Points, in no order, along strands that fork, close into loops and pass close to each other.
(in the rows, 128 means zero)
Points whose rows are less than 47.2 apart are linked; no others are. Some points are linked to none.
pipu: [124 128 178 123 130 74 98 164 125]
simud: [233 132 142 131 78 56 113 132 158]
zedo: [154 144 175 119 110 67 134 112 149]
ruvag: [112 121 163 127 123 113 121 150 110]
garo: [229 135 142 139 87 54 96 152 155]
nebun: [215 159 152 110 84 61 152 124 149]
riza: [195 133 158 105 89 55 124 98 165]
lof: [182 148 170 109 103 46 126 108 159]
nisim: [180 163 158 112 88 89 179 104 137]
Fus: [174 130 149 134 95 99 108 208 101]
dibov: [95 96 78 145 149 186 99 108 149]
nubam: [89 82 96 136 141 176 100 120 126]
rebop: [118 149 110 151 130 163 168 109 131]
Tiko: [153 116 154 109 122 79 73 222 85]
bubi: [97 90 116 117 127 171 121 154 90]
Zag: [129 102 151 105 112 121 103 199 77]
Lebu: [79 123 118 133 154 151 121 120 118]
Kez: [105 140 63 146 176 184 105 108 167]
kig: [93 137 70 134 168 200 138 144 111]
Zaf: [113 164 123 141 135 148 171 108 125]
met: [215 136 136 153 94 71 93 193 128]
Fitod: [121 108 133 143 121 122 123 66 164]
zole: [83 145 158 127 151 108 133 116 126]
nozu: [65 91 90 98 175 170 95 141 96]
seg: [119 122 137 134 109 162 155 167 88]
zuli: [127 106 158 96 124 100 90 213 75]
mame: [106 103 79 153 146 180 103 95 166]
lapu: [139 142 152 138 107 128 165 132 119]
Vunu: [179 155 147 123 90 109 187 98 141]
moreb: [114 113 132 121 111 158 145 184 69]
rori: [139 119 134 138 115 121 141 65 164]
lobol: [68 113 85 120 178 171 102 130 114]
filib: [162 146 139 137 96 136 190 99 137]
liret: [145 152 162 116 116 87 156 96 144]
mufi: [107 120 161 134 129 102 116 97 144]
tokik: [85 146 80 137 173 185 133 129 121]
viki: [142 120 165 116 126 66 63 202 104]
sok: [164 116 150 148 76 130 145 175 109]
vigu: [103 108 119 145 137 147 118 96 147]
Dodu: [115 116 99 148 143 148 118 60 175]
posu: [97 165 131 132 165 124 152 83 143]
kasu: [81 71 103 117 144 166 90 127 112]
Zif: [136 130 172 120 124 69 85 191 110]
pil: [197 126 141 145 85 95 112 201 110]
doba: [80 94 105 101 149 174 123 160 70]
rodi: [83 98 120 87 147 162 128 168 63]
relus: [102 99 119 147 138 144 104 76 164]
lisel: [91 112 67 116 166 200 125 151 97]
fiset: [109 92 107 134 120 184 131 146 101]
Soge: [226 141 132 145 98 59 89 177 136]
nebe: [120 123 114 152 122 164 148 115 127]
vago: [93 111 149 119 131 127 118 157 100]
zipud: [79 116 72 122 180 181 91 126 131]
Remu: [104 100 149 107 124 125 110 179 81]
gagim: [90 124 55 127 183 187 88 126 150]
motuf: [145 146 105 139 122 150 171 64 158]
rigi: [135 133 143 143 103 149 161 153 102]
Zokub: [199 133 148 94 77 66 146 80 162]
Mokil: [165 155 171 126 111 67 121 164 127]
suvi: [119 141 62 152 167 180 120 90 179]
tibo: [127 136 79 148 156 163 126 63 185]
neno: [109 110 112 143 127 174 139 131 115]
lufe: [190 135 142 101 78 82 166 72 159]
Zegop: [119 150 185 123 130 74 120 148 122]
piv: [98 169 90 142 176 161 146 96 147]
nive: [150 138 132 114 113 109 163 53 163]
Luma: [74 70 114 102 149 166 88 142 92]
bami: [82 118 137 120 143 135 121 141 101]
Boro: [124 160 155 122 130 102 168 93 137]
Tiv: [147 155 123 101 118 110 171 42 162]
fam: [152 124 151 142 93 134 153 175 99]
Zevim: [89 122 107 141 155 157 122 105 141]
Div: [94 159 153 127 147 106 149 100 134]
fata: [142 116 160 123 106 104 112 195 100]
Gula: [93 172 105 135 175 141 149 88 148]
faz: [118 158 181 121 137 78 138 133 124]
moda: [89 158 84 140 174 173 135 118 137]
Neba: [142 125 166 131 105 105 120 167 109]
tebel: [149 142 127 142 110 139 174 82 148]
lavu: [133 146 85 145 146 158 151 60 175]

A tip is a point with one link. Name the tips that can be reached along the links from each point below, in the order of the rows.
lof => zole, lisel, lufe
fata => simud, nisim, mame, Tiv, faz
nebe => Zaf, rodi
rigi => lapu, moreb, sok

Name the points in between on the shortest way along the links from the first point to the second, in order.
riza / zole => lof > zedo > liret > Boro > Div
Soge / ruvag => met > pil > Fus > fata > Neba
rori / vigu => Fitod > relus
viki / Lebu => Tiko > zuli > Zag > Remu > vago > bami
